Points, in no order, along strands that fork, close into loops and pass close to each other.
In the rows, zero is written as 128.
Points whose rows are less than 72 apart are linked; no others are. Some points are linked to none.
(2129): [ 15 123 107  94  86 146 163 126 174 182 130 118  76  93 117  83 158 148
 166 147 160 128 144 146 110 103 136]
(488): [123 166  69 115 125 119 163 129 122 155 124 166 123 138 111 138 111 178
 147 211 177  94 167 146  88  78 161]
(1070): [ 46 131 154 165  97 110  75  94 176 161 143  72 115 178  99 130 143  88
 118 135 133 102 125 114 148 113 144]
(2073): [178 139 116 151 136 139  84 148  97 130 120 115 140 193 109 164 149 112
 103 107 114 115 105 102 155 129 106]
(1599): [156 157  71  63 143 166 110 131 134 224 132 138  83 137  94 188 140 193
  74 132 115 131  68 161 148 159 112]
(904): [176 153 102  79 147 166 138 157 107 159 127 160 109 119 131 164 119 181
 133 140 125 135 102 141 124 136 113]
(609): [156 113 138 137 138 137 146 152 110  90 106 135 121 112 162  83 133 110
 167  83 137 155 132 112 124 134 112]
(1492): [157 116 165 145 134  98 146 118 130  91 138 147 154  96 129 127  74 132
 112 150 127 127 150 132 118 140 174]
(1981): [136 145  72 166 138  83 130 119 113 124 121 155 145 188 150 123 137 121
 168 168 173  99 156 126 117  20 153]
(1863): [144 127 172 145 126  91 164 111 147 100 145 145 154  84 126 118  65 136
 105 173 130 119 145 135 112 133 183]
(796): [152 102 149 183 136  80 126 106 125  82 122 124 159 147 169 106 113  91
 157 111 141 139 160 101 134 106 138]
(288): [117 121 138 176 124  74 121  87 154 129 143 124 153 150 124 137 101 110
 139 166 166 110 162 117 124  84 176]
(1576): [196 132  95 165 156 103 126 143  85  86 110 154 151 163 177 113 139 103
 169 120 150 132 132 104 136  51 130]
(1581): [123 109 108 132 127 169  77 146 116 140 118  78 107 138 120 180 187 113
  80  51  79 134 103 131 156 174  57]
(1450): [125 125 152 172 124 106  91 114 137 120 128 113 139 167 128 136 123  95
 140 128 134 126 139 115 145 116 141]
(617): [158 146  97 102 137 156  89 137 122 178 124 110 112 160  92 188 146 160
  80 126 109 124  82 129 151 164  98]
(1753): [ 35 123 145 118 100 135 117 118 179 157 132  86  93 115 114  89 153 109
 137 121 132 123 113 122 133 127 130]
(106): [123 130 132  86 130 143 148 133 131 144 138 147 123  75 103 166  83 173
 124 172 132 131 125 151 101 162 162]
(1285): [ 80 149 106 147 111 105 121  91 150 178 146 124 136 156  74 174 104 132
 139 210 163  94 162 143 118  81 185]
(226): [172 137  69 160 142  96 114 130  86 121 127 168 146 196 147 136 136 123
 162 158 159 100 136 111 129  22 151]
(1880): [124 142 115 170 125  88  89 104 141 171 138 122 166 203  83 182 120 104
 133 188 162 104 135 125 142  74 169]
(2115): [230 148 103  88 168 158 125 147  81 139 139 180 149 154 113 185 103 183
 115 152 115 133  90 128 131 149 132]
(1617): [117 142 100 132 117 141  97 141 130 149 107  81  91 149 128 135 162 115
 123  96 131 118 112 110 143 125  96]
(1173): [175 144 121 128 136 142 100 154 102 137 120 126 128 165 118 154 130 125
 120 121 121 122 107 113 144 128 113]
(235): [ 71 111 190 135 111 137 113 117 155 105 137  95 131 125 135  92 151  83
 113  89  87 134 119 130 138 159  98]
(1116): [133 128  92  93 122 135 221 150 111 123 112 171 108  63 146  73 119 166
 162 148 173 140 166 145  81 108 134]
(675): [ 77 115 147 164 107 110 115 108 153 120 124  88 106 151 149  69 162  72
 156  77 133 134 135  84 140 108 118]
(836): [130 129 151 110 136 133 128 129 129 129 143 140 140 100  95 165  83 156
 114 165 122 124 130 143 118 155 166]
(234): [107  97 199 102 122 161 121 138 132  92 137 114 136  85 141 104 148 102
  99  81  62 150 108 151 136 189  89]
(1154): [120 114 177 122 137 123 160 128 143  73 141 142 161  73 137  98  89 128
 103 123  98 136 138 147 116 182 143]
(703): [ 56 111 174 105 105 154  98 126 160 128 133  75 116  95 126 108 172  93
  80  81  68 132 100 149 143 179  82]
(933): [119 115 136 146 125 101 168 103 142 111 131 138 134 100 141  91 104 120
 148 145 157 129 158 117 114 105 162]
(1909): [216 117 154 148 160 116 101 140  91  99 129 153 193 164 104 181  95 131
 105 134 108 131 136 130 139 151 145]
(1293): [ 50 103 136  74  93 152 135 158 152 144 107 106  82  54 146  57 166 137
 127  74 109 164 100 136 146 168  86]
(752): [138 125 128 129 135 129 131 129 118 132 124 139 127 121 116 149 101 134
 142 153 149 127 142 135 118 120 150]
(1756): [112  96 156 189 120  97 121 106 135  92 120 107 139 156 179  68 152  71
 170  77 129 142 148  79 149 111 118]
(148): [189 101 188 158 132  92 160 119 114  57 135 151 172  96 165  97  79 121
 105 123 109 134 152 123 122 156 152]
(338): [177  93 159 104 138 160 151 167  85  63 111 153 127  74 163  95 124 136
 135  66 107 175 128 135 117 183  99]
(1012): [156 137 128 174 131 112  91 138 113 112 109 106 129 174 145 118 151  82
 146  95 132 127 126  98 151  98 111]
(1262): [197 145  69 129 156 134 126 141  65 121 130 186 139 158 138 151 127 147
 152 158 150 111 119 115 128  60 139]
(1374): [ 96 113 188 191 115 108  71  88 145 126 147  81 150 184 121 141 148  67
  99 103  94 106 129 111 159 128 117]
(660): [ 55 109 173 114 109 136 139 126 163 107 130 111 125  97 150  55 149  96
 138  68 104 151 122 125 138 160  99]
(2189): [ 82 140 148 156 118  86 139  80 179 138 157 125 149 118 106 141  81 125
 111 199 150  98 158 141 122 100 193]
(1356): [ 32 104 127  94  89 143 129 143 166 152 112  89  79  77 138  57 172 117
 128  76 126 149 101 120 142 146  92]
(2141): [207 148 100 105 156 152 113 143  85 136 139 164 152 166 115 180 111 158
 127 153 127 126  95 117 137 126 136]
(305): [170 105 151 116 144 145 143 157 102  76 117 149 132  85 153 105 110 134
 138  93 117 161 133 133 113 165 123]
(319): [105 142 111  70 116 154  99 123 152 229 129 113  83 119  77 188 125 188
  91 157 114 128  84 165 133 176 117]
(1765): [101 118 171 172 121 109  88 101 148 113 145 109 147 159 125 127 117  94
 126 127 116 117 143 117 142 130 145]
(1772): [ 85 141  86  84 109 155 165 144 140 178 126 148  81  98 125 120 133 187
 160 177 159 130 145 162  91 116 137]
(1964): [112 146  86  73 121 157 179 149 125 167 122 163  88  87 137 118 130 205
 157 167 164 134 146 170  81 121 132]
(1455): [166 130 133  69 132 159  93 133 125 190 138 126 122 147  72 205 122 182
  71 137  77 136  80 156 136 211 105]
(644): [ 48 126 152 148 101 117  87 101 171 143 136  80 102 152 113 112 148  89
 125 119 130 110 126 111 140 119 134]
(1659): [200 137 127  68 158 157 163 161  93 126 123 176 127  73 129 165  81 197
 122 142 124 153 115 154 102 180 131]
(1694): [ 98 140 105 135 111 137  77 124 139 168 118  72 108 167  86 171 160 120
 101 113 125 104 102 118 152 137 106]
(1651): [117 101 157 189 125  68 139  91 147  89 133 118 160 137 174  89 118  89
 157 124 154 128 164  86 132  93 145]
(514): [ 57 135 155 166 119  85 120  80 187 140 159 104 155 140 114 134  94 106
 123 177 147 102 152 131 135 108 181]
(1283): [208 136 119 155 154 128 115 160  82  80 110 144 142 162 171 115 140 107
 150  89 127 134 121 102 147 101 107]
(1191): [142 135 175 142 121  86 157 106 152 114 154 138 167  95 109 135  58 142
  93 188 117 110 142 146 121 136 195]
(286): [158 154  94 112 130 148 110 148 111 158 121 117 106 156 126 157 151 143
 117 121 132 117  90 114 145 124 102]
(1269): [100 110 179 145 132  95 169 108 158  79 139 128 170  92 159  72  98 105
 119 113 117 130 147 124 123 157 133]
(1712): [ 89 102 172 126 114 153  77 117 139 127 136  73 120 119 105 150 167  90
  69  78  64 118 101 138 150 168  87]
(825): [162 139 107 129 141 108 172 130 110 122 120 162 140 108 128 135  99 143
 140 182 156 114 162 139 101  91 161]
(9): [140 143 114 151 124 130 100 146 123 125 109  96 106 162 131 125 154 100
 134  96 131 121 117 100 143 112 104]
(2004): [122 141  78 101 121 135 192 144 116 127 111 163 107  98 147  83 132 160
 176 152 177 125 165 142  83  89 135]
(1228): [208 131 132  85 157 140 173 154  87 105 121 170 138  73 133 151  76 177
 122 146 126 145 130 143  96 157 141]
(68): [ 37 124 166 141  99 127  96 104 180 133 137  70 106 141 122  92 155  83
 115 100 111 112 118 118 144 141 111]
(31): [167 160 100 110 141 152  93 121 125 192 146 126 139 192  65 203 123 155
  92 185 128 114  79 125 138 139 137]
(398): [139 126 190 148 128  94 140 103 151  93 159 134 181 104 115 139  61 138
  77 165  98 112 143 149 131 159 173]
(1828): [ 75 120 122 145 108 122 147 118 149 139 117 111  97 130 138  80 154  94
 183 117 161 135 146 109 123  83 131]
(52): [146  93 150  77 118 170 142 179  95 103 103 135 100  67 165  85 145 153
 131  70  96 183 106 144 125 191  79]
(1317): [224 145 111 105 154 160 101 153  78 131 136 147 137 171 114 173 137 151
  92 114  95 126  80 115 150 159 101]
(767): [ 84 143  85 137 110 115 153 118 137 148 118 131 108 146 126  98 146 130
 184 160 174 112 170 134 100  62 148]
(1206): [146 153  59 111 134 152  94 140 119 167 124 112  92 155 124 171 168 149
 100 108 133 116  80 111 154 123  92]
(1247): [107 132 125  63 113 155  86 126 143 212 132 117  91 115  74 187 124 183
  76 147  84 132  86 164 136 207 115]
(1278): [147 106 144 165 120 142 106 143 108  92 108  90 109 143 153  98 186  78
 121  37  98 141 127  97 145 138  70]
(21): [126 109 141 135 117 159  91 142 115 130 116  81 108 127 114 155 170 109
  86  67  81 127 107 125 146 169  75]
(1182): [162 111 188 135 133 101 174 120 133  62 141 143 166  76 155  88  77 130
  95 124 104 134 143 138 117 168 150]
(1180): [ 77 113 195  94 118 153 134 129 153  97 144 113 146  77 128 105 131 110
 103 103  69 151 118 168 131 199  97]
(1463): [160 105 154 153 125 139 128 152  99  77 104 112 120 127 167  84 167  83
 143  47 101 152 127 104 141 139  79]
(1653): [188 141 113  79 144 162  94 137 115 181 137 122 126 170  77 200 136 176
  63 129  84 135  73 147 138 199  98]
(1143): [157 138  39 107 145 165  70 142 109 163 133 129  79 171 135 190 188 148
  98  63 118 133  74 110 175 143  84]
(833): [ 68 139 141 168 100 109  70  92 159 164 136  78 118 182  81 153 138  91
 123 146 137  96 121 113 153 109 148]
(1059): [ 73 141 129 157 111  90 135  82 166 155 152 127 140 132  94 149  95 130
 128 200 163  97 161 137 117  83 195]
(330): [210 136 104 154 159 117 112 154  75  85 115 158 152 165 166 125 130 110
 152 110 136 131 116  99 143  81 123]
(1877): [157 149 117 138 133 131  93 135 113 148 128 125 138 178  98 170 127 123
 124 149 131 114 110 116 143 116 129]
(1949): [155 110 116 127 133 115 205 136 111  98 103 159 125  75 163  63 117 123
 169 116 165 148 168 118 102 106 133]
(993): [168 143  93  76 147 156 182 156 102 136 119 178 110  77 142 134 107 189
 146 159 150 138 132 156  85 126 129]
(616): [ 23 122 158 128  97 126 119 117 189 140 133  84 105 118 132  63 158  93
 137  92 120 130 119 112 143 136 110]
(1845): [160 151  85 138 147 110 118 120 117 161 143 157 169 181  86 189 107 146
 129 209 157 104 132 137 128  83 173]
(2232): [212 152 112  68 171 159 158 156  94 138 133 186 140 104 124 180  83 197
 123 158 125 146 108 155 114 157 135]
(501): [109 116 151 168 118 114 118 112 141 106 120 109 126 146 153  87 140  83
 162  95 134 138 141 101 136 116 128]
(2022): [178 101 188 174 129  76 148 102 130  67 143 141 179 117 165 105  88 117
 110 136 122 121 157 114 127 132 154]
(316): [ 93 153  98 133 116 110 145 108 140 166 134 144 126 137  85 161 105 150
 141 208 168  96 168 151 103  86 176]
(924): [ 32 121 126 107  98 140 141 122 173 165 130 100  81  94 117  92 153 124
 157 135 146 128 124 133 121 111 133]
(1485): [ 87 124 167 193 107  93  66  88 149 136 141  86 143 194 110 140 140  78
 119 122 122 104 138 103 152 116 139]
(354): [214 144 107 135 155 137  93 147  81 129 136 153 163 186 110 169 126 135
 120 147 121 121  96 105 151 116 130]
(630): [ 48 114 175 125 102 136 101 119 173 125 137  81 116 113 125  96 163  88
 100  91  89 122 110 135 142 158  97]
(1727): [ 83 122 136 146 126 101 167  95 161 126 144 130 135 104 130  96 102 115
 144 163 157 117 158 125 115 106 169]
(663): [158 139  82 108 139 165  80 140 120 166 131 104 119 176 100 197 164 154
  71  96  99 123  75 127 156 171  81]
(803): [105 127 118 178 118  68 148  82 155 136 133 129 143 142 133 122 114 109
 152 178 174 106 180 125 109  59 173]
(64): [128 118 196 152 134  99 141 104 149  83 154 128 190 106 124 135  73 117
  78 144  81 118 142 152 130 172 151]
(2176): [137 138 107 149 135 114 144 130 124 121 115 135 128 137 145 111 130 108
 174 145 160 126 150 124 119  75 144]
(224): [206 138 114  96 165 145 167 162  85 104 119 173 140  85 147 140  97 163
 134 138 138 143 128 142 106 135 127]
(65): [ 93 112 163 151 112 137  74 110 136 127 134  77 121 154  99 146 162  85
  86  83  86 110 111 123 150 147 100]
(461): [220 136  85 112 155 162  82 137  82 140 135 134 135 190 106 189 161 152
  65  99  97 131  70 108 156 160  93]
(1300): [133 121 135 103 132 153 142 151 118 120 120 133 111  87 131 124 115 143
 147 127 133 147 127 136 112 145 131]
(860): [ 87 131 118 146 108 135  58 109 141 172 131  71 123 185  63 189 158 108
  80 123 114  98 102 120 151 151 111]
(1304): [129 107 135 134 131 107 195 117 123  94 118 152 131  75 162  64 112 117
 161 109 157 147 158 111 111 112 140]
(1076): [162 137 128  82 138 161 130 158 111 151 125 146 108 107 125 163 112 173
 133 132 118 147 105 148 122 165 116]
(1057): [143 148  37 112 140 159  86 140 117 168 127 119  77 157 138 175 189 150
 103  81 133 124  80 109 168 120  86]
(1933): [107 116 206 142 139 119 131 107 152  83 159 118 186 107 126 143  95 100
  86 123  66 128 134 160 132 182 127]
(440): [172 137 120 171 133 122 106 152 104  95 103 106 120 168 165 102 165  80
 144  69 126 138 123  89 152 103  90]
(1686): [ 79 148 129 165 108 103  81  97 153 176 135  97 125 185  86 160 135  98
 139 166 154  99 133 116 140  86 160]
(2154): [105 147  94 149 125 116 134 125 128 149 119 127 112 154 129 125 143 118
 169 161 166 113 155 129 116  64 142]
(1095): [ 67 120 203  94 118 152 116 128 164 116 145 100 153  87 116 124 136 104
  89 115  59 141 115 176 135 196  97]
(2158): [123 121 157 102 134 139 129 127 131 111 145 140 147  89 102 160  83 157
 104 146 102 129 123 149 118 179 155]
(601): [178 151  62  76 148 170  96 138 122 191 131 136  90 144 113 181 150 182
  74 107 112 132  69 146 155 162 100]
(1792): [ 70 123 168 168 119  95 104  86 174 121 151 104 154 151 127 125 107 102
 128 146 130 109 141 121 137 128 161]
(656): [186  97 169 163 141 123 130 133  96  64 119 139 153 128 173 100 125  94
 147  75 110 152 150 112 124 143 113]
(470): [220 141 110 123 153 151  88 147  72 127 134 144 154 191 116 173 143 131
 100 126 107 122  90 100 156 135 113]
(1723): [157 132 103 133 141 131 161 152 105 103 103 146 117 120 169  90 141 110
 182 107 154 145 143 113 118  84 116]
(1749): [ 32 127  96  87  87 148 177 130 158 177 128 132  78  85 118  87 149 176
 168 164 165 130 155 156  93 108 141]
(1244): [171 141 114 124 149 134 132 144 105 128 124 152 144 129 121 158  98 143
 137 162 144 124 133 134 123 115 142]
(380): [123 161  50 101 124 123 180 143 113 132 110 173 105 124 149  81 135 179
 171 174 186 108 164 134  82  72 151]
(719): [183 144 114 120 140 113 171 133 109 131 124 171 142 102 115 150  84 159
 125 194 149 113 159 144 101 106 168]
(1189): [157 131 108 147 138  98 167 122 119 112 112 153 137 118 143 107 110 126
 154 161 164 123 168 128 101  78 156]
(870): [202 145  69  88 149 169  95 148  98 165 130 146  97 150 124 177 159 176
  79  88 108 131  69 127 157 158  89]
(521): [106 104 153 108 111 150 132 149 127 109 118 120 108  89 144  81 145 120
 140  80 105 155 112 128 132 164 102]
(117): [202 149  93  96 145 163 104 154  95 152 124 136 112 150 126 167 144 160
  93 103 111 130  75 118 152 153  93]
(402): [138 104 145 128 134 130 154 138 118  85 117 142 128  92 152  87 113 118
 150  94 136 151 139 121 120 147 130]
(1906): [ 85 104 195 164 121 121 119 108 151  91 141  95 145 138 159  82 149  67
 125  80  83 130 131 112 148 153  95]
(2254): [131 121 139  69 123 155  83 122 129 192 135 112 107 122  77 192 136 180
  63 131  70 132  86 164 137 211 104]
(1326): [143 118 116 113 120 115 226 140 112 105 106 170 115  65 154  55 117 145
 165 131 170 145 169 128  88  99 137]
(1226): [179 151  95 149 137 141  82 151  89 115 116 113 127 181 131 157 165 109
 100  85 114 117  97  86 160 112  87]
(2119): [ 95 106 129 168 120  85 170  95 143 114 113 133 137 119 176  62 135  94
 184 112 167 137 169  90 122  77 135]
(812): [131 158  81  67 129 162 111 128 149 237 126 128  80 135  82 193 135 189
  86 154 126 128  81 168 138 156 117]
(1318): [160 111 150 139 128 141 134 157 101  82 106 126 122 121 162  89 147 103
 152  68 114 151 129 114 133 150  95]
(562): [163 113 135  77 128 170 143 183  97 118  99 140  94  73 166 106 140 166
 138  80 102 176 102 142 126 177  80]
(1957): [113 150  95 167 123 102 115 122 128 146 116 116 121 181 137 118 153  90
 172 147 159 114 143 110 132  44 135]
(685): [143 150 118 145 126 129  79 126 122 162 126 105 140 195  77 181 140 114
 100 146 125 106 107 108 151 130 126]
(283): [147 141  99 143 136 132 143 154 107 113 104 131 105 140 171  83 162  99
 181  98 150 140 126 102 129  75 107]
(1483): [ 77 128 124 139 107  97 184  94 165 137 140 140 120  98 123  85 106 132
 140 182 169 112 174 131 100  86 174]
(1497): [177 136 128  82 146 135 167 144 106 137 136 166 138  74 101 179  68 191
 108 175 129 135 131 156  98 160 161]
(1289): [125 134 134 180 122  97  90 115 131 132 122 103 133 180 132 133 130  86
 156 127 144 119 141 105 141  92 137]
(1181): [172 155  94 112 151 139 138 138 102 148 132 168 143 141 117 167 105 159
 138 176 147 115 129 137 118 101 141]
(1466): [ 81 135 101 129 109 139  84 131 155 165 112  69  86 148 107 148 169 118
 111  99 130 117 106 116 144 133  98]
(2258): [113 116 109 147 128 162  66 131 122 141 123  73 117 166  99 192 180 103
  84  60  86 127 102 125 162 165  66]
(1203): [ 51 108 155 104  98 141 131 137 163 123 118  99 100  90 147  50 165 107
 135  65 113 151 111 119 145 155  91]
(1319): [ 55 139  83  73  97 151 175 143 149 189 126 142  75  92 120 101 144 196
 162 170 168 130 149 164  90 118 136]
(2038): [151 163  80 119 145 130 128 123 109 169 140 164 143 165  98 176 119 160
 138 197 155  97 133 138 116  81 151]
(113): [133 157  59 114 126 114 175 137 114 128 116 175 119 131 134 103 114 175
 155 194 184  99 171 140  81  70 159]
(905): [109 161  76 136 119 107 150 115 131 152 128 147 129 150 105 144 111 155
 147 205 175  90 172 147  99  69 168]
(87): [176 137 103  97 153 150 169 156  99 116 116 165 121  93 153 126 116 160
 157 143 145 141 134 141 101 118 120]
(2060): [ 75 106 149  70 114 146 177 143 150 111 127 144 122  36 141  76 107 155
 127 121 127 163 116 152 112 173 133]
(1112): [114 129 114 120 127 131 147 128 129 142 126 138 119 105 116 134 113 141
 155 162 159 125 147 140 107 107 154]
(547): [109 104 205 180 126 118  89  98 133 100 146  97 155 164 138 124 144  66
 105  92  87 122 131 119 156 138 111]
(1006): [150 155  83  64 134 158 188 156 108 158 121 182  97  81 147 131 116 218
 142 171 157 136 137 173  85 125 126]
(360): [166  92 169 173 140  99 136 113 115  65 125 141 164 124 173 102 115  99
 141  96 124 141 155 107 129 134 127]
(177): [101 145 120 163 115 100  95 100 144 164 136 117 140 181  87 172 120 104
 145 179 155 102 142 124 136  80 168]
(558): [141 120 132 174 122 125 101 134 113  96 106  86 110 163 154 101 175  69
 127  52 110 136 133  91 147 120  81]
(783): [105 114 171 175 113 123  72  99 135 130 137  80 132 178 104 149 153  77
  92  95  91 108 126 117 154 136 109]
(187): [ 57 134 107 132 107 107 168  94 163 146 132 133 111 113 115  98 121 139
 153 179 178 108 180 138  96  82 178]
(1089): [119 121 111  94 123 137 197 140 126 124 118 160 107  61 132  98 112 160
 150 152 157 143 155 149  90 122 146]
(1512): [150 116 136  92 128 162 144 168 107 119 110 137  99  81 149 116 126 155
 142 108 120 159 109 142 117 168 107]
(441): [ 75 102 148  76 113 155 157 153 146 119 129 134 106  48 142  76 127 146
 139 105 119 168 112 145 124 175 118]
(1124): [159 129 102 117 143 135 192 151 102 102 103 159 119  88 163  81 130 130
 173 114 160 153 147 120 106  98 123]
(1757): [136 141 117  69 133 154 159 139 124 168 137 160 112  83 103 175  96 198
 131 176 135 136 125 169 102 153 142]
(53): [114 130  96 171 113  65 159  94 143 129 118 136 136 144 142 101 121 116
 163 175 179 111 192 122 103  53 163]
(1560): [129 121 157 140 137 109 123 110 138 113 144 134 153 111 109 151  79 134
 107 155 129 118 145 137 124 143 170]
(2078): [155 150 100 153 143 104  93 117 121 167 137 137 168 207  80 191 119 124
 128 198 153 106 114 123 144  82 166]
(81): [209 117 138 157 157 126 130 159  86  65 104 146 155 136 173 104 122 107
 155  82 121 147 140 111 133 129 110]
(1119): [234 147 109  61 172 163 133 153  86 144 138 184 140 130 116 186  98 199
 113 144 109 148  87 142 122 165 126]
(2077): [203 135  71 127 151 156  77 135  84 132 137 126 128 192 113 188 172 136
  77  88 107 121  80  95 164 146  92]
(445): [ 82  99 165 102 115 163  85 130 136 131 134  80 118  88 119 141 174 110
  65  81  59 130  91 151 147 184  73]
(779): [ 53 127 194 117 113 140 103 116 173 121 155  95 145 112 113 124 131  93
  98 123  73 124 115 157 132 179 108]
(1805): [143  91 156  96 123 158 158 169  97  75 112 147 123  65 165  74 131 136
 141  62 106 173 121 133 121 178  94]
(1860): [ 63 110 171 106 121 135 155 132 160  91 135 127 142  77 141  64 123 112
 130  91 107 154 125 139 129 173 111]
(2224): [116 141 107 185 125  81 117 105 137 135 119 121 141 188 147 121 141  89
 177 153 165 118 161 114 129  43 147]
(565): [ 86 117 152  75 122 144 168 135 156 107 141 137 132  46 126  98  95 151
 111 130 117 150 119 156 107 180 142]
(900): [175 124 127 177 143  79 139 118 121  99 112 145 163 145 159 125 107 103
 152 147 157 127 163 113 122  79 152]
(636): [120 121 129 100 128 140 169 135 127 118 127 146 119  64 123 115 103 148
 141 146 146 143 141 145 100 140 149]
(279): [ 59 130 125 154 113 107 129  93 162 155 135 114 117 139 116 117 132 106
 157 161 165 112 155 125 122  85 164]
(278): [ 54 123 126 150  96 119 116 116 164 148 114  77  83 141 134  82 173  80
 155  86 143 134 128  88 141  97 114]
(608): [102 114 191 147 137 124 109 106 147  94 154 118 166 128 121 138 105 100
 100 123  83 119 136 151 137 165 133]
(575): [154 138  52 110 147 171  67 136 114 159 136 118 102 183 118 197 184 152
  82  71 102 129  73 119 173 165  79]
(1501): [ 80 127 175  82 122 136 157 136 160  96 145 127 154  46 117 108  89 152
  96 137  88 146 123 175 111 205 135]
(1421): [108 122 179 104 131 148 117 129 137 109 155 132 148 101 101 156 102 136
  98 132  80 127 117 157 128 184 140]
(827): [103 126 129 194 120  65 101  87 154 136 132 109 148 184 142 130 129  83
 168 153 166 119 157 106 133  57 160]
(142): [109 116 176  91 124 156 112 136 124 112 141 127 133  94 114 141 118 143
 103 119  81 137 112 155 124 187 125]
(1916): [ 72 126 189 133 120 132 106 112 165 109 158 110 151 120 116 128 116 101
 102 124  86 120 127 150 137 169 127]
(189): [210 143  90 134 164 129 123 155  68  99 118 174 140 155 158 139 128 129
 155 136 136 122 117 107 136  74 132]
(879): [ 68 129 121 153 101 119 126 111 155 150 117  87  89 142 132  86 162  85
 167 112 154 128 136  98 130  88 128]
(1583): [188 143  64 143 145 147  78 144  87 121 128 120 116 188 133 168 179 118
  96  77 117 117  87  83 168 120  85]
(217): [ 93 102 147 167 127  78 165  94 154  94 128 124 155 114 174  65 117  92
 158 113 152 132 163  83 129  96 142]
(1132): [ 95 126 178 110 130 125 158 124 158  87 146 129 155  70 123 107  84 132
  93 133  94 139 130 161 111 189 141]
(1444): [ 89 143  97 105 114 141 155 130 136 163 127 136 100 108 115 132 133 158
 160 175 164 118 145 155  99 105 143]
(1793): [159 140 111 149 132 137  78 135 112 147 125  96 142 195  85 178 152 111
  89 116 113 109 104 108 153 141 105]
(2111): [ 80 116 119 155 116 108 165 107 142 126 114 128 116 120 153  68 148 100
 187 115 166 134 162 101 115  74 136]
(1641): [109 103 173 118 128 135 156 128 140  72 141 136 149  83 150  80 108 119
 119  94 101 151 134 137 125 176 122]
(992): [162 136 114 154 137 129 128 157 105  98 102 119 112 146 167  89 162  91
 166  84 135 141 126  96 138  98  99]
(1769): [ 82 147  82 134 112 113 161 110 142 153 125 140 114 136 111 113 122 144
 166 187 181 100 178 140  92  75 162]
(1587): [180 142  63 141 149 112 125 134  68 125 126 183 135 179 142 137 134 141
 157 157 156 103 133 113 123  36 149]
(1434): [102 120 107 146 118 150  58 118 135 159 130  64 124 179  78 202 175 113
  76  91  96 112 102 121 155 159  85]
(1359): [117  98 198 165 128 126 107 109 133  82 143 107 150 138 151 106 145  71
 117  79  81 130 130 116 146 147 103]
(1728): [138 120 154  89 124 159 112 152 118 132 126 133 120 100 112 152 115 163
 117 124 100 144 106 146 119 180 121]
(1051): [132 101 184 167 130  77 157 102 152  71 141 131 173 108 166  89  91 109
 118 129 123 126 152 114 128 144 144]
(2165): [120 143  79 167 127  82 150 112 135 130 116 143 135 169 140 108 131 121
 173 175 175  99 177 129 106  36 158]
(651): [ 53 101 143  65 103 155 153 160 148 138 114 129  92  50 147  62 146 149
 139  96 118 174 105 143 138 170  98]
(2219): [183 123 109 171 153  86 140 126 113  90 107 146 154 147 175 105 123  97
 170 127 160 134 153 103 126  62 138]
(213): [157 155 100  80 144 158 150 143 113 168 131 162 115 115 113 173 104 186
 136 173 138 129 116 159 110 130 135]
(136): [181 139 129 105 135 116 186 137 110 130 133 167 147  82 102 160  65 175
 111 194 141 122 145 152  96 136 175]
(1405): [ 98 126 145 196 115  82  90  93 150 132 130  94 137 189 142 120 142  76
 160 128 148 119 146  96 142  79 147]
(1428): [181 149 106  79 141 160 100 143 114 181 132 133 118 156  92 190 125 174
  94 137 107 126  79 140 139 171 110]
(1932): [122 106 145 139 133 115 164 120 134  97 124 141 134  88 156  80 109 113
 153 113 146 144 146 115 118 128 140]
(1025): [149 115 141 177 131  82 116 103 135 109 131 134 158 147 142 138 101 104
 142 146 149 126 155 117 124  97 161]
(705): [ 99 105 185 130 133 113 175 121 151  64 136 132 168  79 165  65 106 103
 119  90  98 149 141 132 127 180 109]

A tip is a point with one link. Name the tips that can be reached along the links from each point below, in the order of the rows.
(663): (1485)
(514): (21), (1497)
(656): (1756)
(2158): (234)

A fork is a point with three links, a tip a point with one. Leave the first point through the second and follow the links. Name the first fork or tip that comes.
(2154) / (1957): (905)
(53) / (803): (330)
(752) / (1244): (68)
(1356) / (1293): (1154)
(2258) / (1434): (440)
(617) / (1428): (1317)
(558) / (1278): (402)
(1132) / (1501): (1641)
(608) / (1916): (234)
